A landscape with many valleys, sampled at points; each row gives a point and its height.
A ball rolls from a point to whichever of its 2 nearest points has the largest drop for the distance, and stops where none of them is lower. Distance is the straight distance between rows; heights are no part of it.
nelu: [111  83  75 146 123 185  95 148 122 189  96 165 111 106 131 143 113 122
 124 101 108  77 127 133 118 104  73  96  84]  (h 5.01)
paf: [136 191 123 144 141  92 136  66 136 120  67 151 198 133 140  84 175 165
 155 166  83 161 163 159 133  81 143 138 157]  (h 2.82)
tobun: [161 167 122 147 122  81 124 100 135 136  66 158 144 150 139  83 176 173
 167 151  99 158 187 153 144 102 159 124 167]  (h 3.01)
zavob: [114 101 101  96 132 192 114 134 104 137 132 137 117 126 112 175 104 141
 108 137 125  97 112  91 128 102  82  88  84]  (h 4.23)
Zuta: [153 110 130  94 159 151 138 154  94 135 113 150 159 100 112 167  79 106
 140 107 117  95 124 107 147  86  91 128  96]  (h 4.28)
Popak: [ 62 178 108 153 141 107 106  89 125 126 149  78 186 129 151 110 132 164
 136 188 144 154 118 156 131 164 165 106 115]  (h 2.04)
Luni: [113  90 140  89 109 163 139 175 111 144  71 179 151  98 136 155 156 148
 123  76 132 116 115 144 105  57 107 119 135]  (h 5.42)
ruf: [127 130 110 134 170 127 112  85 124 138 132 129 197 137 150 101  72 121
 176 196 105 153 124 125 140  91 126 110 105]  (h 2.75)
seku: [136 121 149 121 120 150 124 124 127  88 110 144 112 138 104 121 129 134
 110 103 114 135 110  97 116 102 131 150 137]  (h 1.73)
luv: [144 168 173 189 168  56 130 101 131 124  97 122 180 159 138 119 132 105
 138 154  93 123 155 122 135  98 127 183 120]  (h 2.19)
zize: [ 79  95 142  93 104 171 157 175 117 100 166 106 135  82 168 190 127 119
 112 116 199 120  83 134 109 153 143 109 131]  (h 2.05)
kar: [165 154 137 118 127 169 121  92 118  85 106 159 107 184  82 124 118 149
  96 132  69 117 128  68 148  72  60 101 121]  (h 5.47)
kosiv: [159 105 113 111 109 120 134 157 139 139 165 131  81 110 140 119 119  98
 146 119 174 136 118 136 127 181 170 125 154]  (h 3.05)
mapa: [ 87 121 146  64 135 173 154 135  97 117 169 130 176 130 127 148 107 160
 119 171 136 159 115 115 135 104 108  54 119]  (h 3.71)
Raka: [141  98 133  57  95 125 167 191 133 165 142 168 132 119 148 121 159 157
 159 126 160 172 169 154 112 123 167 100 183]  (h 5.64)
raz: [117 159 159 126  88 122 154 133 140  80 116 119 130 135 112 126 186 169
  96 104 139 151 124 136 124 149 160 126 181]  (h 2.43)
vit: [ 91 154 110 159 116 100 114 134 148 124 100 123 142 121 154  99 209 196
 139 136 147 163 141 178 112 151 176 134 148]  (h 2.74)
Togu: [158 103 129  65  93 133 154 138 128 130 169 165 106 147 133  92 135 148
 150 149 173 205 150 119 130 167 169 102 182]  (h 1.89)
pid: [157 172 160 154 170 103 147 144 129 127 160  91 102 151 105 150 110  82
 122 142 104  53 162 116 155 177  85 118 100]  (h 3.32)
gabuz: [149 102 101  65 117  92 149 139 139 149 168 161 142  97 168  82 126 123
 197 173 169 197 153 141 140 149 192 122 178]  (h 2.55)
Delu: [109  90 113 126 118 186 111 174 118 151  87 146 106 103 127 165 124 129
 124  86 135  99  99 122 109 109  92 120 109]  (h 5.15)
duvo: [132  83  74 143 121 113 134 152 172 217 125 164  88  79 153  94 148 125
 163 102 154 134 145 175 104 136 141 120 145]  (h 5.79)
vode: [137 103 108 143 110 133 111  94 149 116 105 165 108 138 129  75 157 156
 152 143 120 176 134 120 119 108 151 139 143]  (h 3.42)
Bige: [174  94 121 126 124 172 103  92 126 108 118 152 102 158 120 105  81 108
 147 137  97 144 119  75 134  91 102 130 107]  (h 3.30)
Lipor: [ 91 152 132 112 129 166 137 110 102  77 195  60 126 149 105 161 112 154
 111 166 138 117 103 103 151 151 102  59 103]  (h 2.56)
noz: [142 174 152  73 111 143 153 110 121  78 175 134 129 161 101 117 134 190
 116 165 107 154 153 107 147 121 119  66 131]  (h 5.03)
Numig: [134 128 147 139 146  97 135 157 101 170 117 123 169  95 153 143  96 103
 148 110 105 113 116 158 131 114 137 146 127]  (h 1.72)
rus: [176 144 105  64 127 125 154 160 123 182 179 159  83 103 111 140 107 130
 148 121 108 108 171 130 161 142  83  58 122]  (h 4.09)
gozes: [104 132 135 169 101 134 117 120 140 109 118  78  99 144 126 124 154 142
  94 107 127 122  91 140 110 164 151 151 131]  (h 6.11)
tis: [157 117 113 152 119 156  88 114 128 123 120 135  78 162  83 110  93 106
 117 121  96  96 136  91 135 104  84 118  98]  (h 2.99)
pize: [178 105 138 121 112 122 125 164 117 162  62 185  99 124 103 122 142 127
 147  73 103 130 162 119 134  75 128 148 162]  (h 4.86)
Lonav: [ 97 102  72 154 104 177 102 152 132 197 113 130  77 107 130 147 133 136
 106  88 122  67 111 143 118 133  66  74  79]  (h 5.13)
zabe: [112  93  98 124 125 192 103 133 108 179  83 182 142 133 108 147 113 137
 132 121  98  95 119 123 109  65  73  97  94]  (h 4.88)
darir: [ 56 143 124 120 130 181 119  72 107  96 193  79 151 169 112 151 127 167
  92 177 146 151  89 102 139 137 118  76 117]  (h 2.09)
Riri: [148 107  90 108 118 107 154 185 152 213 135 152  93  66 162 125 143 115
 165  78 150 132 146 179 112 150 144 105 171]  (h 5.72)
Kome: [182 124  94 102 125 139 139 173 124 172 127 182  75  99  96 142 120 124
 139  87 116  89 165 130 146 134  83  94 116]  (h 4.37)
zunaz: [109 118 152 125 169 129 155 133  98 103 170  73 131 104 142 178  77  66
 136 147 151  71  88  99 138 156 102 149  89]  (h 6.68)
taraf: [ 33  85 112  94 130 179 126  95 144 105 153 121 181 152 146 119 163 183
 100 183 178 185 107 148 113 108 135  90 132]  (h 4.17)
bamu: [135 158 130 153 142 112 123 142 147 141 177  76  59 134 126 144 104  89
 109 124 136  58 146 129 154 192  92 104  95]  (h 3.62)
rotok: [118 127 138 172 125 130  98  73 157  47 105 107  99 151 110  99 147 117
  93 122 137 154  88  89 109 129 165 195 131]  (h 2.26)
pekur: [128 146 166 107 109 120 162 169 121  90 157 104 153  97 146 156 127 130
 127 108 138 135 108 141 128 161 156 122 150]  (h 2.73)
Tal: [105 118  92 148 149 123  97  70 140 129 132 121 166 134 159  87 111 124
 169 202 133 158 109 124 139 124 155 128 104]  (h 2.52)
gopos: [163  81 118  42 121 129 145 133 128 134 174 176 117 132 163  89 121 133
 179 177 167 217 169 118 136 139 170 103 167]  (h 2.25)
tus: [114 144 142  95 142 149 149 129  98 126 162 104 172 123 127 143  97 138
 146 152 120 136 116 130 139 115 114  97 118]  (h 3.37)
gobe: [136 148 113 101 134 162 127 119 102 106 213  86  88 135 100 157 102 121
 116 160 138  95 123  89 163 167  97  75  84]  (h 3.03)
tuv: [174 107 138  91 109 130 141 157 129 108 153 123  58 106 119 145 118  79
 126  94 167 122 112 103 122 205 143 150 129]  (h 3.27)
vot: [125 128 109 180 103 134  88  86 164  69  75 133  78 166 106  80 164 146
 104 114 124 153 128 105 118 119 166 177 144]  (h 2.44)
zim: [102  78 128  81 130 206 121 157 109  94 141 131 104  98 128 200 109 129
 113 114 179 115  69  88 112 135 112 110  80]  (h 3.67)
sivun: [115 128 151 102  98 136 148 179 120  97 157 112 119  85 133 174 125 110
 105 103 165 118  83 121 121 168 134 132 132]  (h 2.41)
fud: [111 203 147 184 117  82 145 135 116 140 107  76 144 142 116 142 159 145
  87 102 102  96 136 183 121 152 118 138 128]  (h 5.91)
nilum: [ 79 161 160 169 129 120 131 130 102 113 140  53 157 147 112 176 121 108
  85 129 121  76  88 137 122 142 109 150 126]  (h 5.70)
lodu: [ 79 155 129 173 112 125 118 134 138 147 107  91 138 131 130 128 164 152
 102 100 114 129 104 155 100 134 154 152 135]  (h 6.05)
bena: [131  75 126  68 116 149 139 177 123 166 116 169 128 103 159 128 145 144
 169 109 160 163 151 154 103  94 134 101 154]  (h 5.75)
sevef: [116 126 117 120  98 137 126 134 142 115 164 125  88 145 132 103 160 160
 113 134 163 174 141 142 111 165 162  93 141]  (h 6.60)
Zakoz: [148 156 144 115 117 107 144 185  97 111  95 135 147  87 116 205 140 129
  90  74 122  65 132 146 135 131  98 143 113]  (h 5.60)
Bame: [178 144 143 109 110 135 127 111 122  73 134 136  78 167 105 109 132 113
 115 114 107 133 140  88 132 132 124 123 136]  (h 2.13)
bigal: [ 81 121 162 129  99 128 151 123 152  58 110 124 146 114 129 132 176 164
 100 109 155 169 107 145 114 134 170 153 175]  (h 2.68)
bab: [198 148 152 130 136  40 167 156 141 164 117 143 118 121 126 103 132  77
 147 103 124 114 181 144 143 151 156 188 169]  (h 1.39)
tizuv: [196 141 147  91 124 125 145 165 109  72 153 128 113 107 102 191 121  98
 114 111 134  81 134  91 149 162  97 160 108]  (h 3.78)
far: [ 96 149 145 164 123  81 131 131 152  93 125  78 169 100 165 128 151 128
 124 133 159 156  95 162 117 157 192 189 154]  (h 2.85)
Zano: [138  95  98 182 146 145  84  92 152 135 107 121 100 148 127  93  85  88
 137 133 101 100 111 108 121 109 123 165 107]  (h 2.45)
Gapa: [119  75  73 126 129 133 115 158 155 198 127 151 111  94 186  99 151 138
 172 137 176 172 135 170 101 145 173 113 151]  (h 5.86)
Kufis: [146  63 109 125 121 190  97  88 136 116  98 181 102 160 116  86 107 131
 136 140 117 170 109  78 118  80 119 139 119]  (h 3.53)
Bilak: [166 151 142 146 122  91 131 140 159 115 194  90  65 159 121 113 135  94
 106 123 151 122 137 131 134 219 154 143 144]  (h 4.03)
mub: [157 133 141 155 128 104 111  85 148  91 147 116 120 173 121  79 119 105
 142 156 107 155 139  99 124 146 149 154 128]  (h 4.56)
vurur: [104 203 187 152 156  71 152  86 102 108 128  94 206 173 116 151 123 122
  96 153  81  85 133 138 135  96  91 146 121]  (h 5.46)
pemo: [151 113 118 116 123  88 140 147 145 148 161 131 128 105 155 100 120 115
 159 149 173 175 138 137 129 161 187 141 158]  (h 2.79)
kero: [124 169 165 183 120  84 118 115 150  83 105  93 130 150 117 121 165 126
 105 103 101 126 130 141 131 139 160 186 152]  (h 1.32)
vas: [130 119 136 113 112 134 142 183  93 187  67 177 145  91 141 149 157 151
 137  77 118 116 151 172 122  80 100 110 126]  (h 5.54)
Podi: [ 60 122 143 180 111 155 125 103 148  85 115  79 123 144 110 137 167 155
  77 105 155 139  65 137 104 149 153 154 134]  (h 6.17)
tezak: [ 99 152 150 139 112  89 149 139 136  98 163  68 171 107 151 147 134 138
 133 132 142 146 104 164 129 164 165 147 146]  (h 3.04)
ros: [172 124 130  66  99 101 164 118 134 100 130 167 118 139 142  90 169 154
 167 155 165 203 161 107 129 159 200 142 206]  (h 1.48)
busod: [132 135 142 159 124  76 123 111 143  76 129  93 122 122 145  99 147 107
 142 138 154 168 122 125 117 167 195 192 156]  (h 3.06)
Vum: [145 132 120 133 115 117 126 128 131 151 103 150 139 133 129 102 146 170
 151 134 109 163 155 139 124 104 142 119 152]  (h 3.23)
nev: [137 109 135 142 193 105 145 133 124 193 132 129 163  90 153 118  50  53
 152 138 109  97 126 134 143 107 115 163 108]  (h 6.38)
sigin: [124 128  72 189 163  96 102 108 155 202 109 138 126 103 160  80  97 113
 176 155  97 109 158 167 127 125 127 146  99]  (h 6.26)
Banid: [110  71  79 124 120 163 120 152 145 201 146 162 116 103 166 111 114 128
 139 140 163 151 134 164 106 125 144  86 114]  (h 5.95)
Gafi: [ 64 120  71 179 123 138  95 127 134 197 108 127 148 117 169 111 143 148
 144 144 133 129 122 178 101 142 142 121 101]  (h 2.80)
bar: [167  96 108 160 135 103 116 135 143 177  82 153 102 105 132 101 118  93
 150  95 110 120 134 137 125 122 144 174 140]  (h 2.03)
genin: [ 80  84 143 130 124 168 128  96 151  55  87 133 138 117 120 129 158 152
  92 122 156 187  84 105  99 113 172 164 166]  (h 2.91)
pumi: [176 125 134  58 120  96 174 188 119 174 159 164 150 103 138 120 134 133
 171 123 131 148 164 142 139 126 139  89 173]  (h 5.48)
monug: [138 113 148 156 113 149 114  87 134  47  98 138  94 152  97 122 126 120
  94  98 120 140  89  73 116 117 145 167 137]  (h 2.06)
veraz: [ 78 186 143 175 119  98 141 132  95 155 120  52 150 140 125 170 142 136
  94 111 105  65 115 169 133 146 100 126 109]  (h 5.81)
nata: [170  88 130 101 164 165 117 105 109  97 161 137 100 129 120 137  39  65
 144 147 113 102 109  65 152 109  85 140  78]  (h 3.28)
lil: [ 63  86 123  97 121 166 131 126 161 112 103 136 142 134 150 128 190 170
 103 133 161 176 119 149  87 103 156 129 163]  (h 4.46)
nidip: [ 53 125  81 170 138 142  86  62 137 134 124  98 186 138 149 103 109 136
 139 205 136 133  99 141 116 129 145 123  92]  (h 2.31)
Libiz: [ 63 135 148 148 107 176 130 110 137  87  83 103 126 133  94 168 159 163
  75  90 135 111  68 124  92 123 125 149 115]  (h 6.25)
fel: [129  81  86 150 100 170  78  77 161  93 113 173 100 172 124  67 135 159
 135 156 136 171 134  98 130 104 130 126 119]  (h 3.58)
Fabam: [143 152 171 177 125  66 127 136 144  88  84 103 136 128 136 121 155  84
 116  94 121 136 118 130 113 141 170 226 165]  (h 1.01)
parup: [ 73 125 116 163 130 115 114 107 145 109  89 108 170  97 157 120 153 139
 124 145 156 163 105 152 114 121 186 177 132]  (h 2.69)
zut: [ 57 160 120 139 133 123 129 123 113 154 143  92 193 117 157 140 140 169
 136 161 130 150 116 173 125 132 150 117 131]  (h 2.29)
bosil: [ 94 119  79 156  96 175  98 146 159 164 133  96  47 111 142 155 142 119
 101  81 159  73 109 143 123 174 103  83  89]  (h 5.26)
kam: [175 136 147  82  89 117 161 188 113 132 113 172 107 121 108 139 162 152
 136  76 119 115 148 134 124 131 114 108 155]  (h 5.16)
reref: [150 167 135  83 132 115 156 175  92 181 140 157 155  94 123 154 122 157
 149 114  90 106 179 167 153 106  82  48 120]  (h 5.84)
fufo: [104 179 148 171 170  62 126  70 123 120  86 117 230 140 149 113 137 106
 152 155 102 123 134 150 120 103 144 184 125]  (h 2.42)
bese: [127 140 106 157 107 135 115 154 157 172 146  92  55 107 130 146 126 103
 110  84 146  86 114 150 122 180 125 102 118]  (h 5.36)
tiba: [175  84 152 108 148 146 121  96 117  90 118 158 127 117 133 116  75  89
 150 136 116 160 108  75 123  90 137 158 130]  (h 3.18)
zege: [113 134 148 178 167 129 124  91 127 106 140  89 143 175 110 143  83  71
 116 147 108  88 104  98 125 121 114 171 101]  (h 2.40)
beti: [127 129 137  85 112 150 140 186  90 109  91 142 150  95 117 195 166 164
 105  75 129  93 109 137 131 111  91 138 128]  (h 5.44)
vola: [139 116 151  99 164 118 159 157 116 135 168  97 139  75 144 171  64  37
 151 125 153  87 109 111 134 149 124 151 111]  (h 6.59)
kib: [117 136 122  97 113 157 137 150 110 141 178 102 123 100 133 162 121 143
 123 128 157 103 111 127 148 158 115  64 105]  (h 3.02)
mal: [ 37  88 103 127 138 177 106  99 150 110 122 140 149 133 143 109 167 169
 101 155 151 168  92 131 108 101 144 120 132]  (h 4.32)
gugi: [120 102 123  92 115 181 131 178 114 121  79 168 125 108 100 173 152 156
 103  80 139 111 122 116 103  95  89 115 114]  (h 5.29)
Gol: [124 128 147 180 135  83 134 155 138 141 126  74 126 104 145 142 112  54
 128  94 141  96 104 148 110 164 153 199 127]  (h 0.98)
gil: [127 138 129 142 154 134 122 102 111 138 132 126 171 139 126 121  89 129
 135 149  94 133 135 120 140  95 111 109 117]  (h 3.08)
gutes: [ 65 130 131 133 133 149 133 105 121 112 116 100 166 140 117 151 123 157
 102 138 127 134  83 137 120 111 125 122 127]  (h 3.51)
finu: [123 107 120  70 111 183 123 162 105 111 182 111 108  96 127 174  98 108
 120 141 176 112  94 104 133 162 114  90 102]  (h 3.35)
bila: [109 136 131 195 145  99 112  97 141 137 124  79 128 157 140 120  95  90
 134 140 104 108 106 135 124 142 148 177 107]  (h 2.12)
zusa: [147 182 170 113 147  83 159 156  88 124 135 110 185 134 122 161 118 129
 124 120  88  86 152 142 150 113  91 113 128]  (h 2.53)
beso: [ 60 160 133 132 129 112 139 129 134 135 122 105 184 100 168 108 185 190
 140 159 158 162 137 186 117 143 170 108 146]  (h 2.54)
Vog: [119  63 122  92 100 134 122 148 146 113 156 156 101 122 163 112 140 116
 141 139 204 199 112 111 113 138 194 150 170]  (h 3.66)
duf: [148 128 123  86 120  98 180 181 125 197 148 141 143  65 158 139 140 123
 162  87 139 128 150 178 123 149 131 101 166]  (h 5.63)
ful: [180 133 169 111 177  90 135 166  96 110 114 151 163 114 107 180 102  78
 123 109 120  57 140  98 164  95  78 170  89]  (h 4.39)
nar: [175 138 151  76 121  96 152 166 112 140 126 159 144 112 114 139 145 149
 147  94 108 136 164 136 149 117 119 108 182]  (h 5.31)
digo: [ 74  95 129 156 148 173 101  43 145  68  97 129 168 126 108 117 155 153
  98 137 137 177  80  88 111  96 164 162 147]  (h 3.10)
Podo: [206 163 147 125 141 131 117 126 109 102 104 161 118 161  73 143 123 110
  96 118  87  75 163  92 159  77  57 136  90]  (h 5.08)
nanuz: [ 76 183 165 153 151  98 143  96  94 107 135  65 187 159  90 174 124 127
  78 142  98  74 102 120 130 123  87 126 120]  (h 5.59)
viziz: [140 144 134  73 121 161 154 139 105 131 157 140 146 151 108 136 127 192
 137 151  95 138 166 120 148 103  88  43 119]  (h 4.76)
zamob: [185 175 155 150 130  88 126  94 161 101 160 123  96 194 108  74 125 113
 136 162  91 145 188 104 136 161 138 129 139]  (h 4.40)
vedub: [155 120 105 127 115 141 123 166 114 192  96 182  91 117  99 123 134 141
 127  84  94  91 174 140 134 100  94  86 111]  (h 4.57)
tugag: [141  58  90 103  80 151 106 147 162 156 153 167  37 134 147  84 144 124
 132 101 174 171 132 133 111 170 156 113 143]  (h 3.93)
lole: [ 89 125 104 127 127 141 130 147 126 165 174  99 128  98 161 133 115 124
 139 130 160 131 106 147 130 159 138  89 130]  (h 2.70)
bevum: [209 160 126 126 121 139 115 123 125 113 102 176  95 164  80 115 127 137
 124 103  84 114 154  97 145  79  78 109 119]  (h 5.28)
mef: [ 59  98  67 181 142 155  76  85 146 148 110 116 158 131 155 102 110 124
 147 166 145 138  78 144 109 119 167 160  95]  (h 2.49)
bel: [185 152 136 146 159 104 122 122 100 145  98 149 131 150  90 152 101  96
 115 101  79  46 165 120 170  96  63 133  80]  (h 4.87)
Vetu: [ 73 134 129 153 144 162 116  57 135  92 102 100 171 150  83 134 129 148
  93 150 129 153  81 102 108  93 131 157 124]  (h 3.29)
popa: [131 156 162 133 146  85 140 133  93 150 112 108 190 124 140 149 110 108
 135 114  93 111 135 146 141  94  98 154 129]  (h 2.08)
Poki: [178 141 161 138 123  45 155 165 136 137 102 124 135 106 143 126 147  83
 157 108 132 138 139 148 126 150 183 198 192]  (h 1.04)
remov: [149 141 165 163 120  68 152 172 150 115 126  92 126 106 148 135 136  66
 124  99 146 110 117 131 118 173 184 206 161]  (h 0.62)
zupun: [103 142 132 119  84 155 132 144 142 108 125 127 100 161 105 139 195 188
  97  95 135 140 135 148 113 124 117  80 137]  (h 6.42)
riz: [165 116 129  99 182 145 124 128 112 115 161 125  99 119 103 148  73  81
 130 146 118  78 140  80 160 135  63 126  78]  (h 3.63)
Pelo: [121 212 150 156 142  88 136  81 111 127 115 105 189 181 120 120 130 162
 107 156  64 115 157 134 135  97  89 115 123]  (h 5.30)
semom: [ 74  91 129 113 131 173 131 154 117 133 156 115 144 105 160 157 115 126
 124 126 166 146  86 142 112 135 148 115 117]  (h 2.38)
vef: [187 128 167 105 125 121 118  92 122  50 164 113  87 170 107 108 106 104
 109 137 123 144 118  72 143 156 119 131 127]  (h 2.48)
kal: [160  96 162 113 179  85 151 152 122 141 135 123 154  89 141 134  67  42
 148 112 128  96 131 112 131 120 110 180 122]  (h 6.48)
nekug: [166 176 134 158 118  88 114 111 155 104 199 105  74 178 111  83 125 125
 119 162 124 141 163 125 141 205 143 109 132]  (h 4.22)
renof: [139 188 182 130 150  94 154 127  93 121 145  94 153 155 115 162 122 113
 126 138  94  70 157 126 156 145  77 126  96]  (h 2.93)
vav: [100 133 122 176 143 107 127 155 128 178 127  84 135  82 157 149 104  79
 137 106 124  94 119 167 125 149 140 152 123]  (h 1.34)
Muva: [154 114 132  97 149 150 128 141  84 148  83 181 175 111 112 153 112 132
 136 105 106 114 131 114 142  46  93 125 115]  (h 4.51)
peka: [ 42 124  90 183 125 143  89 101 118 176 109  89 150 124 165 128 132 138
 117 147 143 122  76 156 101 120 160 154  98]  (h 2.63)
meve: [178 139 146  76 118 115 149 184 128  88 161 122  85 101 112 180 130  96
 109  99 161  88 125 108 130 200 120 160 129]  (h 3.52)
tiko: [180 100 102 138 109 139 107 146 122 173  65 204  72 136  96 113 135 145
 127  76  93 107 164 123 122  68 108 113 123]  (h 4.72)
pilup: [193  95 160 100 146 143 124 104 116  71 170 129  77 159 108 126  65  54
 133 149 125 120 121  61 147 151 110 141 109]  (h 2.88)
gok: [150 164 123 136 133 126 112 123  92 159 100 153 144 169  96 124 117 148
 108 119  62 104 152 139 147  73  69  93 107]  (h 4.92)
Nafur: [185 102 121  76 166 142 128 159  99 132 134 156 106  78 107 167  72  73
 131 116 125  86 135  98 146 128  86 140  94]  (h 3.98)
dutun: [179 125 144 160 140  60 130 159 129 178  84 154 112 114 120 114 127  90
 135  79 110  95 171 148 132 114 131 169 149]  (h 1.75)
gufam: [166  93 127  94  93 117 145 175 133 174  86 196  99 120 124 120 166 161
 149  81 117 127 173 144 123  96 122 105 174]  (h 5.00)
pog: [145 144 149  91 127 165 136  76 116  51 147 138 134 175  76 141 115 158
 102 148  97 143 115  68 140  95  87  95 123]  (h 5.38)
zon: [126 113 120 106 126 157 125 123 104 160  83 181 155 148 115 127 111 157
 134 116  82 119 139 125 141  53  73  87 119]  (h 4.71)
gevob: [ 35 156 105 142 125 148 114  88 116 125 175  66 156 157 136 127 137 170
  99 188 150 145 102 135 135 147 140  93 118]  (h 1.69)
Rafat: [127  89 135  96 125 181 118 105 127  71 152 133 103 136 123 123 101 131
 118 132 160 176  88  77 110 125 133 125 134]  (h 3.21)
Betil: [135  93  52 163 125 117  95  94 164 206 125 163 103  99 158  63 110 140
 180 154 117 133 164 164 133 127 131 117 107]  (h 6.20)
Gem: [127 117 113 144 108  90 124 128 157 104 103 127 101 115 151  83 187 123
 162 138 182 172 128 137 108 178 205 189 173]  (h 3.07)
lege: [ 60 111 126  71 130 184 135 104 127 110 177 138 173 146 135 130 128 180
 125 179 155 185 120 127 122 112 126  68 132]  (h 3.99)
teno: [136 189 138 142 133 109 120 108 116 148 135 116 150 172 113 122 137 178
 127 137  66 123 165 145 150 101  97  88 128]  (h 5.14)
Sesog: [120 173 114 162 106  81 120 133 156 125  90 118 120 125 150  83 209 159
 154 136 168 159 150 178 109 181 210 161 164]  (h 2.89)
Nus: [117 105 116  94 134 212 125 148  89  96 132 125 134 106 101 208 116 135
 102 134 144  89  91  87 123 107  67 130  83]  (h 3.97)
Tes: [ 87 177 118 193 107  88 124 137 128 164  86  83 148 120 141 139 175 156
 104  95 114 119 125 202 120 145 142 144 132]  (h 5.98)
Nel: [139 105  98 157 182  92 119 115 145 207 130 136 145 101 151  95  63  79
 166 141  94 106 155 141 137 112 109 152 108]  (h 6.32)
nul: [113 194 146 130 163  71 145  83 115 110  92 136 223 121 147 108 155 145
 146 170 103 167 154 151 131  96 142 164 147]  (h 2.62)
giraz: [170 132 159 104 146 105 162 170  90  74 121 137 163 102 107 186 115  82
 109 103 124  89 121 103 136 130 103 178 124]  (h 4.10)
vol: [152 150 143 109 127 149 132  76 138  74 160 134 128 182 104 102 115 164
 116 170  96 167 134  93 147 109 117  84 124]  (h 5.20)
Furok: [120 141 150 123  96 128 138 112 158  76  98 140 110 148 106  99 203 187
 114 138 144 189 157 124 120 121 164 120 179]  (h 2.10)
lud: [123  90  85 105 139 132 123 143 152 218 149 171 113  90 159 111 103 139
 174 140 131 138 150 170 129 125 116  68 132]  (h 6.04)
kena: [132 160 151 161 129 107 127 139 138 121 174  65  95 146 127 125 113  91
 120 131 143  93 130 131 135 191 135 131 122]  (h 3.85)
kidi: [122 118 109  98 126 188 121 138 112 149 139 140 113 137 119 136 119 166
 129 138 109 119 134 124 140 114  79  49  98]  (h 4.48)
sulas: [186 135 107  68 134 131 157 158 134 160 198 137  54 102 114 133  85 106
 138 127 138 100 159 109 165 195  88  77 109]  (h 3.76)
vez: [137 112 129 171 159 125  98 101 133 128 125 112 114 164 103 125  74  84
 109 138  90  83 116  91 134 110  94 154  84]  (h 2.67)
bopag: [112 157 118 155  76 140 125 134 156 113 150 109  76 155 125 117 190 179
 102 110 147 138 140 153 122 172 148  91 135]  (h 6.52)
vibil: [141  74  97 109  96 130 104 137 155 134 128 152  57 133 162  97 146 110
 135 134 197 187 119 121 109 165 189 166 158]  (h 3.79)
bof: [105 191 161 196 147  81 119  61 155  70  93  81 155 166 113 109 163 125
  89 146 107 142 120 131 126 133 153 186 149]  (h 1.62)
labi: [173 160 164 161 173  75 135 100 142 116 139 138 174 165 135 111 108  82
 145 169  92 131 160 102 139  97 123 159 130]  (h 2.50)
lesum: [179 125 167 138 185  97 126 134 114 139 104 169 138 133 104 151  80  46
 126 112  83  64 148 102 159  93  69 141  91]  (h 4.65)
metop: [ 94 172 131 208 148  99  93  70 139 116 101  75 157 171 127 108 137 120
 113 154 110 111 120 132 113 128 147 170 108]  (h 1.88)
paga: [164 126  95  74 131 165 135 142 124 136 215 111  53 112 107 143  89 108
 127 163 138  82 149  87 170 182  85  69  87]  (h 3.43)
roven: [162  92  84 171 143 106  94 104 147 171 114 152  76 122 128  87  89  93
 157 115  96 113 142 116 133 115 129 162 107]  (h 2.24)
Feri: [ 75 112 145 124 108 175 140 113 145  93  99 133 115 154  98 136 177 173
  75  99 132 141 103 125 106 111 124 118 131]  (h 6.33)
sabo: [173 100 160  86 134 147 138  93 106  51 137 144 118 140 114 127  87 108
 140 139 142 171  98  53 121 125 142 158 144]  (h 2.90)
mim: [135  98  65 140 115 134 112 115 158 205 166 163  97 125 151  77  98 156
 164 150 124 137 162 155 139 128 112  62 118]  (h 6.13)
nobe: [151 141 127 102 131 121 133 171 102 193 105 166 168  97 132 138 132 154
 143  99  95 116 167 175 137  67  91  80 128]  (h 5.68)
rol: [132 128 118 166  97 121 116 146 163 138 134  99  61 131 140 117 150 119
 113  85 161 109 117 141 116 188 163 140 131]  (h 5.45)
Zatef: [ 55 131 111 152 147 108 126 102 117 150 101 103 212 109 167 136 124 144
 141 162 122 147  98 159 113 117 155 166 131]  (h 2.51)
Zat: [117  71 122  94 119 170 129 136 129 118 161 157 109 113 146 114 116 125
 144 138 174 195 100 110 112 125 163 131 137]  (h 3.47)
Mup: [127 123 143  92  93 118 144 102 154  74 103 170 118 143 133  79 206 176
 141 157 168 204 171 123 127 137 198 136 195]  (h 1.80)
giv: [ 92 110 109 153 121 140 110 128 141 177  93 141 150 130 157 114 148 168
 138 120 121 149 140 170 110  98 132 119 128]  (h 3.00)

Call two points neighbours if one is among the 2 nearest of the other. Go from one point of each pair to the other, from neighbour to neighbour, staying as low as possible. Name the highest point that can't be avoided.
nidip / sabo -> fel
remov / sabo -> Bige
gevob / zize -> tezak
nidip / luv -> Vum

Two balls start at each pair of points below. Name the first point that both come to, or write none.
Tes / rol -> zon
bese / bopag -> zon
pog / kar -> none
Gapa / Raka -> pumi
mal / Feri -> none

Where does a ball stop that starts at each point below?
zamob -> remov
vola -> gevob
bena -> gevob
zupun -> seku
nobe -> seku
beti -> seku
Podo -> ros
